A landscape with many valleys, sampled at points; each row gives a point and its height.
From any point a ball rolls to the lowest of the 2 points nearest to it. It stops when none of these is lower. Distance is the straight distance between rows; heights are no part of it.
Q977: [-3 15 4 17 -8 -28 21 -2 7 2 0 7 0 9 2 -1 7 -6 -10 -4 -1 -16 5 1 13 -14 8 -25 -17 0 12 5 -2 -1 13 -12 14 -18 17 14 -16 2 6 0 -7 -7 0 -1 -9 -6 6 12 -9 -4 5 9 -14 5 -3 -10 -10 -7 -2]  h=314
Q432: [-24 -12 6 -13 6 -14 -9 -8 -2 2 -2 2 -6 17 -13 3 -7 4 -7 1 -22 -10 -4 -15 0 -3 -1 17 -11 -21 -1 -2 -13 -1 -14 -15 2 9 5 -8 8 -3 15 -20 6 20 6 8 -4 5 -15 13 7 1 -13 -19 -9 9 -13 -6 -7 -2 9]  h=539
Q114: [-7 -10 0 12 -14 0 -6 -2 6 14 -4 12 -4 -16 6 -6 5 -5 -12 0 7 -15 -10 -6 -5 -9 -11 -6 -1 -3 11 -4 -14 22 12 5 1 10 5 0 -3 -5 -5 -11 9 0 -1 3 -19 -2 -14 9 3 8 0 8 -2 5 2 0 -2 -4 -8]  h=833
Q69: [-7 -6 -6 -11 15 16 -16 7 -2 0 5 -14 1 19 6 2 -23 20 17 1 7 19 7 -13 -3 16 -6 19 3 -9 -16 -2 17 -21 -14 -12 2 -13 -18 -21 11 12 4 10 8 8 -2 -4 16 11 10 -14 5 1 7 -10 0 -3 14 4 7 -3 17]  h=180
Q856: [12 13 -10 -2 5 -13 3 -10 -26 10 9 -18 4 -12 -6 -12 -5 -1 2 7 -13 2 -12 2 5 29 23 17 -1 5 -7 -2 25 -11 -20 15 -5 6 -18 13 2 -7 15 -3 -17 -7 -4 4 19 4 12 -8 8 -12 -9 -9 0 -20 -17 -1 1 3 16]  h=424
Q767: [9 -4 -4 19 -2 -2 3 -8 -22 10 10 -1 4 -6 -14 2 15 -7 -5 6 -7 -7 -15 -2 -17 13 9 12 11 -3 -6 -7 18 14 -1 26 0 16 -2 5 -16 -9 8 -6 -6 3 -9 -1 12 -1 9 6 24 2 5 -2 12 -22 -21 4 -16 -1 10]  h=588
Q982: [-3 -12 -6 10 -3 -12 -16 0 -1 13 -3 9 7 5 3 -10 12 -8 -15 1 -4 -9 -3 -17 -7 -8 -9 -2 -5 4 -9 -2 -6 9 -5 -7 4 13 11 -5 -9 11 5 -16 15 21 2 -3 2 6 -3 11 16 17 1 -6 -1 -3 -3 -14 -20 -11 10]  h=221
Q828: [4 18 -5 -2 5 -11 12 7 -23 0 8 -13 9 2 -1 -23 -13 0 2 0 -13 9 9 6 15 13 18 2 -15 5 -10 3 14 -16 -18 -6 -1 -3 -5 14 15 10 15 6 -18 -13 8 18 3 -9 6 1 -8 -19 -8 -9 -5 0 -7 -7 -3 5 2]  h=208
Q921: [-1 -36 3 3 2 15 -24 -2 12 -1 5 11 -5 0 9 7 -2 4 7 11 12 -6 5 -7 -18 -12 -16 -4 14 7 -9 0 -16 -2 14 -4 -1 12 7 -20 -10 2 -15 -4 18 30 -14 -18 4 4 -12 0 13 14 -10 6 -7 -3 5 -5 2 -8 -3]  h=258
Q311: [-1 8 2 18 -10 -20 21 -7 -1 11 1 6 -10 -11 -8 8 10 -6 -7 3 -5 -14 -10 9 6 2 12 -14 -7 -4 22 -4 5 13 13 9 11 -10 8 19 -13 -12 4 -1 -13 -18 -4 -1 -12 -11 5 11 -4 -12 4 17 -2 -1 -18 2 -4 0 -5]  h=779
Q904: [24 8 0 2 -10 15 7 -2 -8 -11 1 -6 -3 -12 3 16 13 -5 18 2 12 6 -10 17 0 13 13 -5 22 10 3 -6 8 -2 9 21 -7 -14 1 -4 -10 -21 -13 17 -6 -16 -5 -10 11 -1 15 -10 -4 -4 11 8 11 -9 0 18 8 8 -3]  h=650
Q253: [16 10 5 7 -10 5 13 -6 -6 0 0 -5 -9 -21 -7 18 13 -2 14 2 -2 1 -19 18 -3 23 13 0 17 2 11 -11 8 9 3 28 -2 -2 -5 7 -8 -18 -5 12 -16 -16 -6 0 6 -3 11 -2 3 -12 6 15 10 -7 -11 14 10 5 -6]  h=703
Q360: [19 11 4 1 -7 5 16 -1 8 -10 0 2 -5 -9 2 13 10 -3 11 -4 17 -2 -3 14 4 -7 4 -21 9 2 13 -2 -5 3 21 4 2 -19 10 3 -13 -17 -14 12 -6 -22 -1 -9 -3 -6 9 -10 -20 -4 9 11 4 6 6 17 10 2 -13]  h=538
Q747: [15 11 -4 -10 4 -1 -3 -3 -10 -4 4 -18 2 3 2 4 -5 4 15 -1 1 6 -6 2 3 17 15 18 6 -6 -12 -10 14 -13 -2 9 -5 -15 -5 -7 5 -12 5 5 -5 -2 -3 0 15 5 15 -12 3 -7 -1 -5 0 -9 -1 10 7 6 11]  h=561
Q832: [-11 -8 -1 14 -3 -22 -5 3 8 8 -3 8 5 7 6 -10 7 -10 -16 -5 -13 -16 0 -17 1 -9 -8 -13 -13 4 -3 4 -17 6 -4 -17 10 11 17 -2 -16 11 5 -19 10 19 6 -1 -6 5 -8 18 8 12 4 -3 -13 6 -6 -23 -15 -15 4]  h=116
Q136: [5 12 11 -11 6 -10 21 -12 1 -8 5 -6 -12 4 -4 19 -2 3 14 -3 -11 -13 -8 9 8 7 12 13 -2 -15 -3 -11 -3 -2 14 9 -2 -13 13 6 -7 -21 3 -2 -9 -5 0 6 8 -5 9 4 -2 -16 -8 -3 -9 7 -13 9 5 0 -9]  h=666
Q40: [-9 1 0 -9 -6 20 -13 4 15 3 -13 7 4 -20 2 -15 -3 -2 -13 -8 9 12 7 -8 -1 -9 -17 -3 -6 8 14 5 -5 11 -5 -4 -11 8 -18 -2 23 10 -6 -2 13 -11 9 1 -16 11 -16 -7 -2 17 2 12 9 2 23 2 17 10 -4]  h=586
Q390: [-10 -6 -5 2 9 10 -12 18 23 -10 -3 3 10 12 9 1 -6 -5 2 2 2 17 28 6 -9 -16 -7 -12 -1 13 -14 10 -5 -11 -6 -28 0 -6 -7 -7 -12 37 -11 12 10 22 -7 -5 1 1 -7 -12 -6 3 1 4 5 13 11 -13 4 -11 1]  h=137
Q880: [-11 15 2 3 7 -2 13 20 8 -7 2 2 10 8 7 -7 1 -4 -12 -5 -5 19 26 10 7 -15 -2 -22 -12 4 -2 16 -3 -6 -7 -22 9 -3 0 6 6 32 4 8 -5 -6 15 17 -16 -9 -5 0 -14 -9 5 2 2 25 9 -10 2 -5 -3]  h=317
Q429: [-11 -10 -1 -19 14 7 -17 5 9 1 -1 -9 -3 20 1 9 -19 15 11 -1 2 12 6 -9 -3 4 -5 21 2 -9 -11 -3 2 -14 -11 -13 -1 -8 -9 -15 9 8 0 4 9 14 -1 -6 10 9 -1 -11 2 3 0 -6 2 7 11 -1 9 0 8]  h=233
Q225: [-1 -15 8 7 -3 5 6 0 18 -5 0 14 -13 -15 17 10 -8 1 6 0 16 -14 -1 3 -6 -17 -17 -20 8 -7 12 7 -23 10 28 0 2 8 11 -2 -10 -15 -24 -1 5 -1 -4 -5 -17 -6 -10 2 -14 -4 -7 9 -10 11 10 2 12 -6 -27]  h=530
Q176: [8 -7 1 5 -1 3 1 -8 -3 2 4 -1 -4 5 -2 11 10 1 5 3 3 -10 -11 0 -9 -2 6 10 12 -7 -9 -10 1 6 11 15 -2 0 9 -4 -4 -15 -1 -3 2 9 -7 -3 9 -4 6 8 11 0 1 -3 0 -6 -7 5 -9 0 3]  h=629
Q262: [-12 1 0 -16 15 -5 -5 4 4 -5 0 -9 0 21 -1 2 -17 10 7 -4 -8 9 6 -7 7 1 5 21 -6 -14 -12 -4 3 -14 -13 -16 1 -6 -1 -9 13 8 8 1 -1 12 1 6 5 5 -2 -4 -5 -8 -5 -10 -3 11 2 -5 6 0 5]  h=285
Q70: [2 3 11 -5 8 -13 24 -17 -8 -1 9 -5 -14 -1 -15 18 -1 3 7 3 -25 -18 -15 8 2 18 15 16 0 -17 -3 -9 0 1 4 16 -1 -4 3 12 -5 -23 14 -11 -16 -2 -4 13 10 -7 5 15 6 -17 -12 -9 -10 -3 -27 3 4 2 -8]  h=630
Q513: [-15 0 8 -11 11 -20 9 -9 -3 -6 1 -4 -6 20 -12 3 -11 4 -3 -3 -23 -15 -4 -6 11 -2 9 16 -13 -17 -4 0 -9 -8 -10 -10 2 2 12 1 5 -8 18 -18 -7 12 3 11 1 1 -6 14 0 -10 -13 -20 -13 5 -15 -9 -7 0 7]  h=563
Q328: [-8 12 -7 7 -11 -15 8 -3 -12 15 -4 0 0 -10 -12 -12 3 -8 -18 -1 -10 -9 -11 0 10 8 6 1 -10 0 19 2 8 16 -7 8 4 9 -1 16 2 0 15 -10 -8 -14 10 5 -11 -3 -2 9 2 1 -1 5 3 -3 -17 -3 -11 6 3]  h=619
Q324: [3 -10 0 11 -3 3 -10 10 20 -1 -4 13 -1 -10 16 -4 7 -6 -4 -2 16 -10 6 -4 -5 -20 -7 -24 5 12 0 6 -14 1 13 -13 0 -2 12 -7 -16 14 -14 -4 14 14 -5 -9 -7 1 -5 -3 -4 12 1 10 -4 1 10 -6 -1 -8 -3]  h=336
Q545: [-9 -4 -12 -2 11 -14 -7 -3 -34 4 1 -9 14 16 -6 -27 -11 2 -7 4 -22 4 -2 -15 2 11 6 14 -11 1 -14 0 17 -11 -27 -4 5 22 -8 3 13 6 24 -11 -5 0 2 7 11 -1 3 12 4 2 -10 -28 -1 -20 -13 -14 -22 -1 13]  h=491
Q528: [-15 -12 -2 -6 0 4 -24 -1 12 9 -7 6 -1 0 -3 -2 -5 2 -8 0 -1 1 5 -10 -5 -9 -10 9 -3 -1 -1 -6 -8 2 -3 -11 -1 9 -4 -10 7 11 -3 -8 15 18 0 -2 -5 8 -17 0 6 12 -3 3 1 7 7 -5 1 -5 5]  h=379
Q167: [8 12 5 11 -8 -9 20 -10 -1 4 1 2 -12 -16 -8 18 12 -3 8 2 -1 -8 -12 17 2 10 14 -13 4 -3 18 -7 8 9 12 16 8 -13 3 15 -14 -16 -4 8 -16 -21 -5 -1 -4 -10 10 3 -7 -15 5 20 4 0 -13 11 5 1 -11]  h=747
Q351: [3 15 -7 -10 2 -11 5 -1 -20 5 1 -17 4 -3 -6 -16 -14 4 4 0 -13 2 -5 3 14 20 18 17 -11 -3 -4 -1 14 -9 -20 1 -4 -1 -10 12 14 -2 17 -1 -13 -11 5 12 6 -1 5 -4 -1 -15 -8 -9 -5 -3 -10 -4 4 9 6]  h=326
Q391: [22 11 4 1 -11 13 11 2 0 -8 -2 -5 -4 -19 0 13 16 -6 12 -3 16 6 -11 18 3 5 8 -20 16 9 16 -1 0 5 10 16 -3 -13 -1 2 -6 -19 -12 16 -8 -28 -1 -8 0 0 10 -14 -15 -1 11 15 14 -3 5 19 13 9 -8]  h=599
Q361: [-2 -3 -8 6 11 -19 -6 -6 -22 2 2 -10 10 20 -8 -13 1 -1 -9 2 -14 -2 -2 -13 -1 4 6 11 -5 -1 -20 -3 13 -10 -15 -4 3 10 2 -1 3 3 17 -15 -2 12 -2 2 15 3 10 12 10 3 -5 -24 -2 -19 -12 -12 -24 -5 18]  h=454
Q125: [-8 -9 0 3 -1 5 -15 12 26 0 -10 9 -1 -13 11 -7 -4 -6 -8 -6 9 -2 16 0 -9 -20 -15 -20 -3 12 5 7 -17 -1 4 -20 0 7 1 -4 -8 20 -13 -6 13 13 -3 -7 -14 3 -15 -10 -8 11 -5 16 -2 8 14 -12 9 -7 -8]  h=286
Q774: [7 -18 4 -8 5 12 -6 1 17 -11 0 7 -7 5 8 14 -4 5 13 5 15 -1 2 2 -4 -15 -8 0 15 2 -4 2 -16 -4 18 1 -3 1 11 -12 -6 -10 -21 3 8 15 -5 -17 6 2 -4 -7 -3 0 -2 3 -6 7 8 6 8 0 -8]  h=148
Q398: [-8 -22 3 -26 10 12 -12 1 20 -5 -2 -1 -12 2 0 20 -19 18 15 6 2 9 2 -1 -8 0 -22 19 7 -10 9 2 -22 -4 8 2 -2 9 -8 -13 9 -13 -17 1 8 11 7 -13 2 10 -14 -10 -4 5 -11 3 -3 13 13 11 24 4 -20]  h=625
Q498: [-7 -3 -6 -6 7 27 -19 7 -1 3 -2 -8 6 8 5 -5 -18 13 12 1 11 23 5 -16 -1 16 -12 10 1 3 -8 5 15 -9 -16 -6 -5 -9 -27 -16 18 17 2 14 11 -3 3 -1 11 15 10 -14 10 12 14 -3 7 -10 25 8 11 3 16]  h=101
Q20: [-17 -25 5 -10 -1 0 -20 -12 -4 11 2 9 -8 11 -11 6 1 5 -7 7 -16 -8 -7 -17 -15 -4 -13 22 -2 -18 -1 -10 -13 5 -4 -4 1 15 -4 -14 6 -6 11 -19 11 18 2 4 -5 6 -20 14 18 10 -10 -14 -7 5 -9 2 -7 -5 7]  h=513
Q233: [-13 10 -3 -2 -10 4 -4 5 3 8 -11 4 2 -16 0 -15 -1 -7 -22 -7 1 2 4 -3 7 -7 -10 -3 -13 2 18 4 -2 17 -8 -5 -5 8 -7 7 16 10 4 -5 10 -11 12 11 -23 0 -12 0 -4 9 0 6 5 9 10 -5 4 6 2]  h=540
Q970: [-9 17 -2 9 -2 -11 14 16 -9 -1 -1 1 12 2 3 -16 2 -6 -20 -5 -6 12 16 6 12 -7 -1 -24 -14 12 5 15 3 0 -14 -9 8 1 3 14 12 29 14 3 -7 -13 19 17 -16 -14 0 8 -8 -2 5 -1 -1 11 0 -15 -12 0 -1]  h=415
Q59: [-12 7 0 3 10 4 2 24 19 -10 2 6 14 14 10 -2 2 -5 -6 -1 -1 22 32 10 -2 -16 -3 -17 -6 8 -13 16 -7 -9 -7 -26 5 -6 -4 -1 -6 39 -5 12 1 11 4 8 -4 -4 -8 -5 -10 -4 6 2 5 22 12 -11 4 -8 -1]  h=224
Q50: [5 -16 6 -5 2 11 3 3 19 -11 -2 7 -14 -17 10 12 -10 7 10 3 15 0 1 8 -5 -14 -22 -11 9 -5 12 11 -26 4 23 4 -3 10 6 -2 -3 -22 -31 3 2 -5 2 -13 -8 1 -8 -7 -19 -4 -10 6 -3 11 15 12 23 3 -31]  h=569
Q517: [-7 1 2 -12 21 -9 -1 8 -10 -5 10 -15 9 20 3 -10 -20 13 12 0 -13 14 15 -5 10 13 11 20 -12 -12 -26 2 14 -24 -21 -19 3 -5 -7 -5 15 11 14 7 -7 5 -1 14 10 0 3 -1 -6 -20 -6 -21 -9 6 1 -6 3 0 8]  h=338
Q761: [-4 4 -5 8 12 -21 1 2 -11 -7 6 -10 11 27 -1 -14 -2 1 -4 1 -12 2 12 -6 7 0 9 2 -7 2 -26 3 11 -24 -17 -12 5 4 4 -1 3 13 11 -4 -5 15 -2 8 14 0 9 11 1 -3 -5 -24 -3 -10 -4 -16 -22 -8 13]  h=412
Q652: [-7 2 -4 -7 5 12 -10 13 16 -4 -6 0 4 5 4 -6 -7 2 -1 -7 8 18 14 1 -1 -11 -8 -2 -2 3 -2 3 -2 -2 -9 -15 -2 -5 -11 -6 12 21 -7 7 6 1 3 1 -5 4 -4 -12 -6 2 7 6 8 12 19 -3 13 3 1]  h=235
Q858: [16 -5 4 19 -7 10 10 -8 -9 -2 7 2 -2 -2 0 15 18 -3 11 5 6 -12 -13 7 -13 3 9 1 21 -1 -8 -8 9 6 16 22 -4 -6 9 -3 -17 -16 -6 5 -1 4 -12 -5 15 -11 13 8 10 -4 8 0 3 -13 -10 5 -10 0 -3]  h=664
Q319: [-10 5 3 17 -1 -25 12 2 6 2 -3 4 2 14 2 -6 6 -6 -12 -5 -7 -16 3 -7 9 -13 3 -14 -13 1 -2 5 -9 0 2 -14 10 -1 19 6 -14 8 7 -10 -1 11 2 0 -2 0 0 19 -1 4 5 -3 -15 5 -6 -19 -15 -9 2]  h=196
Q246: [-1 1 0 21 -15 -12 10 -1 3 14 1 10 -3 -12 0 0 12 -9 -12 -2 5 -16 -10 1 0 -6 1 -17 -2 -1 15 -1 -3 19 14 6 7 -2 10 9 -12 -3 1 -4 1 -10 -2 0 -15 -9 2 11 -1 1 7 14 0 -1 -6 -1 -6 -3 -6]  h=808
Q523: [5 -41 7 1 -3 24 -20 -6 1 -1 8 11 -7 -2 6 9 -3 8 10 13 15 -2 -1 -4 -20 -4 -23 3 17 1 -4 0 -14 2 15 11 -2 16 2 -16 2 -12 -19 -1 13 23 -14 -13 2 2 -13 4 13 10 -5 1 -10 -4 6 2 1 -3 -14]  h=316
Q302: [8 4 -8 14 -9 0 -2 -6 -15 13 3 0 6 -11 -9 -4 17 -12 -10 2 1 -2 -15 -3 -9 15 8 5 7 5 2 -2 17 19 -4 22 -5 17 -6 8 -11 -2 5 0 -3 -9 -5 -4 5 2 9 0 20 7 7 4 18 -22 -12 7 -15 2 12]  h=537
Q26: [-23 -8 -4 -8 1 6 -21 7 8 10 -10 9 7 0 -1 -13 -8 0 -16 1 -10 12 16 -12 -3 -3 -15 4 -14 4 -1 1 -2 5 -20 -21 1 15 -15 -5 16 30 3 0 18 15 7 4 -10 5 -19 2 5 12 0 2 4 11 5 -15 -2 -2 3]  h=422
Q972: [20 31 -1 4 -5 -7 19 3 -9 -2 9 -5 4 -8 -9 -8 11 -5 -2 -7 1 9 5 20 11 13 21 -21 -6 13 7 -1 18 -15 -1 1 2 -23 -5 21 -5 3 3 12 -20 -27 2 6 1 -7 15 -13 -13 -9 10 8 5 -6 -6 3 0 1 2]  h=771
Q785: [11 -1 -2 -9 5 8 -6 -5 -4 -4 3 -11 -1 9 4 14 -2 8 15 3 7 3 -8 -2 -4 7 4 17 15 -7 -10 -8 4 -6 6 12 -5 -10 0 -15 4 -16 -2 4 1 4 -4 -7 13 4 8 -6 5 -1 2 -4 1 -7 3 13 4 5 8]  h=592
Q402: [-2 14 0 7 -4 -12 9 6 11 1 -5 3 0 2 4 -4 5 -5 -11 -9 9 -7 8 4 8 -17 0 -19 -8 0 11 5 -4 1 7 -13 6 -12 9 6 -7 9 -2 1 -2 -6 3 2 -14 -5 -1 -1 -11 0 5 9 -5 15 7 -7 -3 -3 -3]  h=401
Q444: [1 22 -5 8 -12 -8 14 3 -11 9 -3 -2 4 -17 -9 -15 13 -10 -17 -6 -1 6 -7 8 10 9 9 -14 -8 14 18 4 16 11 -11 8 1 0 -7 24 5 10 12 3 -13 -25 6 7 -11 -6 6 -2 -2 4 6 13 10 -9 -9 -3 -6 7 6]  h=678
Q497: [14 25 -4 7 -6 -2 12 0 -12 7 1 -8 3 -19 -9 -8 12 -8 -4 -3 1 8 -10 13 9 19 20 -9 0 14 9 0 22 -2 -11 13 -6 -6 -10 20 0 5 5 9 -15 -21 -1 3 2 2 13 -13 0 -3 7 12 13 -16 -9 4 3 8 11]  h=727
Q512: [-7 3 -14 -3 6 -16 4 -4 -34 7 -1 -8 9 4 -13 -29 -12 -3 -9 3 -25 -3 -7 -6 6 14 14 11 -13 6 -3 2 15 -5 -26 2 0 23 -9 12 8 2 24 -13 -13 -7 6 8 9 -4 -1 11 2 -2 -12 -21 1 -17 -22 -13 -18 5 8]  h=528
Q453: [-16 17 -3 -2 -4 2 7 10 -6 2 -8 3 10 -6 -1 -19 -2 -5 -20 -7 -5 12 10 0 12 -5 -6 -11 -16 5 14 10 4 11 -14 -9 -2 6 -7 10 22 20 12 -2 2 -13 18 18 -23 -8 -6 4 -6 1 4 2 3 13 5 -12 -1 8 0]  h=489
Q286: [-8 -28 8 -11 -4 13 -17 -14 -5 8 7 6 -9 6 -7 13 0 8 4 8 -4 -5 -12 -12 -22 3 -19 26 9 -17 3 -10 -13 8 4 13 -1 14 -10 -14 10 -15 0 -8 8 12 -2 4 -2 1 -17 12 16 9 -9 -9 -7 3 -1 9 2 -3 -6]  h=477
Q927: [19 6 14 1 -7 14 21 -8 4 -19 8 10 -3 4 5 23 12 -1 20 2 11 -10 -2 10 2 -4 8 -10 17 0 -7 -3 -1 -4 28 10 -1 -17 20 -3 -26 -22 -15 15 0 -4 -9 -16 12 -11 16 1 -9 -14 7 -1 -8 0 -4 12 -1 -1 -13]  h=721
Q350: [8 -34 2 -2 -7 28 -20 -12 -9 -1 5 1 -5 2 3 14 0 10 11 10 14 3 -6 -4 -21 6 -23 13 21 -3 1 -2 -3 7 8 23 -1 10 -9 -15 9 -20 -13 5 8 11 -11 -11 7 5 -7 5 19 11 2 -3 -3 -10 8 10 1 1 -6]  h=377
Q58: [-6 -1 -4 -8 6 24 -16 11 7 0 -5 1 9 3 2 -10 -12 8 4 -3 9 25 9 -9 -3 3 -10 4 -1 5 -3 4 6 -3 -14 -7 -7 -5 -24 -8 22 21 -2 12 11 -4 5 1 1 11 1 -14 4 9 12 3 10 -1 25 3 16 9 8]  h=131
Q752: [-14 6 11 -6 5 -11 15 -3 20 -9 -2 6 -15 6 6 18 -7 4 2 -3 -4 -18 -2 3 8 -15 -3 2 -10 -17 10 2 -20 7 18 -8 6 -8 17 3 -11 -13 -6 -4 -1 2 3 2 -11 -3 -6 3 -8 -9 -6 0 -11 19 4 2 8 -3 -11]  h=522
Q659: [-9 -16 -4 0 5 12 -24 15 25 -3 -10 9 3 -1 9 -3 -6 -2 -1 1 8 8 22 0 -12 -14 -14 -13 0 18 -8 5 -8 -8 -5 -20 -1 1 -7 -11 -7 30 -11 4 18 23 -10 -12 -1 4 -10 -13 -2 14 -1 11 3 3 12 -14 4 -7 1]  h=210
Q386: [13 15 17 -2 -2 -3 27 -14 3 -14 8 6 -7 4 -1 22 8 0 17 -1 -4 -16 -1 10 7 1 14 -3 5 -7 -6 -9 1 -4 26 9 2 -21 18 10 -22 -21 -4 8 -8 -9 -7 -7 12 -10 15 5 -7 -18 1 2 -10 2 -13 10 1 -4 -12]  h=699
Q94: [-10 9 -10 -1 -3 -16 5 -4 -26 10 -3 -3 3 0 -17 -19 -5 -5 -14 1 -23 -9 -11 -5 10 10 11 11 -14 2 9 0 9 7 -16 5 3 17 -2 13 4 -2 22 -14 -11 -8 10 5 -1 -2 -5 11 3 -1 -9 -11 1 -9 -24 -7 -17 6 6]  h=570
Q688: [-7 0 0 3 19 -14 3 5 -14 -9 11 -11 13 28 4 -12 -12 6 5 5 -15 12 18 -6 9 8 11 6 -11 -1 -34 2 14 -30 -21 -18 7 2 -2 -4 9 14 11 4 -8 13 -5 14 15 -1 6 8 -5 -15 -8 -28 -5 -5 -2 -11 -13 -9 10]  h=378
Q804: [-4 -30 0 0 -3 10 -31 -5 3 12 0 14 -2 -4 2 -5 5 3 -6 9 3 -5 0 -15 -18 -6 -20 6 4 4 -5 -6 -11 6 5 0 0 15 -1 -17 0 5 -5 -11 19 20 -8 -9 -2 7 -15 4 19 20 -4 2 1 -5 5 -2 -7 -10 4]  h=323
Q664: [23 -2 0 6 -7 17 8 -5 -6 -12 4 0 -2 -2 5 19 14 -3 18 6 13 -1 -6 11 -6 3 8 -1 26 5 -6 -5 7 -1 15 18 -6 -14 8 -9 -13 -21 -14 13 0 -2 -9 -12 16 -6 14 -1 1 -7 9 0 2 -9 -3 13 -2 5 0]  h=686
Q491: [3 2 0 -1 -14 17 -8 3 8 1 -11 4 6 -23 3 -13 11 -8 -14 -9 19 8 -1 -3 -1 -8 -9 -12 -1 17 13 7 1 15 0 7 -12 3 -10 3 14 4 -6 0 9 -16 2 0 -12 8 -4 -11 0 20 7 13 15 -12 19 8 10 7 3]  h=628
Q529: [9 15 -1 -13 4 6 8 8 12 -12 -5 -7 -3 0 3 3 -3 0 7 -10 11 9 4 11 5 -10 -3 -2 0 -4 9 0 -8 -2 7 -5 -2 -14 2 -1 3 -6 -9 6 -6 -18 9 -2 -4 2 2 -17 -18 -2 3 7 6 14 17 10 20 7 -8]  h=400
Q382: [1 11 -2 -4 1 0 1 7 11 -3 -5 -2 2 3 1 -3 -1 0 -2 -10 10 4 7 5 6 -13 1 -4 -1 -1 5 0 -4 -1 0 -9 -2 -10 5 0 4 9 -5 4 0 -4 4 2 -7 -1 -1 -8 -9 0 4 6 4 10 12 1 6 3 0]  h=324
Q603: [-6 4 6 -7 9 -23 20 -15 -12 -3 4 -8 -8 11 -15 2 -12 3 2 -1 -27 -22 -9 1 12 7 14 14 -13 -13 -3 -2 -5 -8 -5 -1 -1 -1 8 9 3 -18 21 -19 -15 2 1 12 7 -1 1 14 0 -16 -16 -18 -12 -2 -22 -5 -4 2 3]  h=589
Q212: [11 -7 -3 3 -2 11 -6 6 14 -10 -3 8 0 0 11 4 5 -1 5 1 22 -5 4 0 -1 -18 -1 -11 13 10 -4 3 -8 -4 14 -4 -4 -8 11 -11 -11 1 -18 4 8 9 -4 -13 2 1 1 -9 -4 4 4 4 -1 1 13 4 -2 -1 -1]  h=251
Q205: [6 10 -9 7 -6 0 -10 3 -6 4 -6 0 9 -3 1 -13 12 -8 -11 -4 9 8 -2 -4 1 1 1 -1 0 10 -3 3 11 7 -8 5 -5 0 -3 4 7 13 4 2 5 -1 3 3 -1 3 9 -4 10 12 8 1 13 -12 4 -1 -16 3 14]  h=389
Q414: [7 9 -8 8 -12 5 -6 -2 -7 9 -4 0 9 -13 -3 -11 18 -11 -10 -3 10 6 -11 -1 -1 9 5 -2 4 12 7 1 14 16 -5 17 -10 6 -5 9 2 4 4 5 1 -13 0 -1 -1 4 8 -6 11 11 9 9 19 -19 0 8 -8 6 12]  h=466
Q541: [13 23 5 -10 1 -2 20 0 7 -13 -3 -6 -9 -8 0 14 2 0 9 -8 7 2 1 17 10 -3 2 -12 -4 -6 18 -4 -4 2 13 -1 4 -20 8 7 -8 -18 -9 9 -12 -30 7 -2 -8 -4 7 -15 -23 -8 4 11 5 15 5 15 20 4 -16]  h=474
Q323: [3 -20 3 -8 -4 21 -14 -12 -11 5 4 -4 -3 4 -2 15 0 11 11 8 4 3 -14 -7 -17 13 -14 25 16 -12 0 -8 -4 8 3 25 -3 10 -13 -15 13 -20 1 4 4 5 -5 -3 6 5 -7 4 18 9 -1 -4 0 -7 3 16 4 4 -2]  h=429
Q393: [21 19 -1 -5 2 -9 11 -9 -11 -2 7 -15 -2 -5 -3 4 1 0 14 0 -6 -2 -6 12 6 21 24 11 4 1 -12 -12 17 -18 1 13 -6 -16 -1 6 -6 -12 3 4 -14 -9 -6 1 19 0 17 -8 -2 -14 -2 -2 0 -9 -13 6 6 1 8]  h=515
Q916: [-3 -2 7 4 -3 -4 12 -3 16 -1 -1 10 -10 -3 10 13 -1 0 2 -1 8 -16 -4 2 2 -16 -6 -10 -1 -10 10 1 -18 11 23 -1 3 -4 15 2 -13 -12 -12 0 2 0 -3 -1 -14 -7 -4 5 -8 -5 -3 8 -11 13 6 3 5 -4 -14]  h=485
Q734: [-4 1 -8 5 -6 -8 -16 5 -5 9 -8 5 13 2 3 -18 10 -8 -19 -2 0 3 3 -12 0 -1 -9 -2 -7 9 -5 2 5 9 -11 -5 0 10 1 2 4 19 7 -7 11 8 5 0 -2 3 -1 4 12 16 6 -5 7 -5 1 -11 -22 -3 11]  h=307
Q503: [2 -27 4 -11 4 17 -10 4 20 -9 -2 4 -12 -14 3 13 -16 12 11 8 11 7 4 5 -9 -5 -27 2 11 -4 11 13 -27 -1 16 6 -6 17 -4 -9 9 -21 -31 0 6 3 2 -15 -5 9 -15 -8 -10 0 -14 8 -2 5 16 11 24 6 -31]  h=600

Where does a ball stop that starts at each point below?
Q432 | Q921
Q311 | Q382
Q497 | Q498
Q972 | Q498
Q927 | Q382
Q858 | Q828
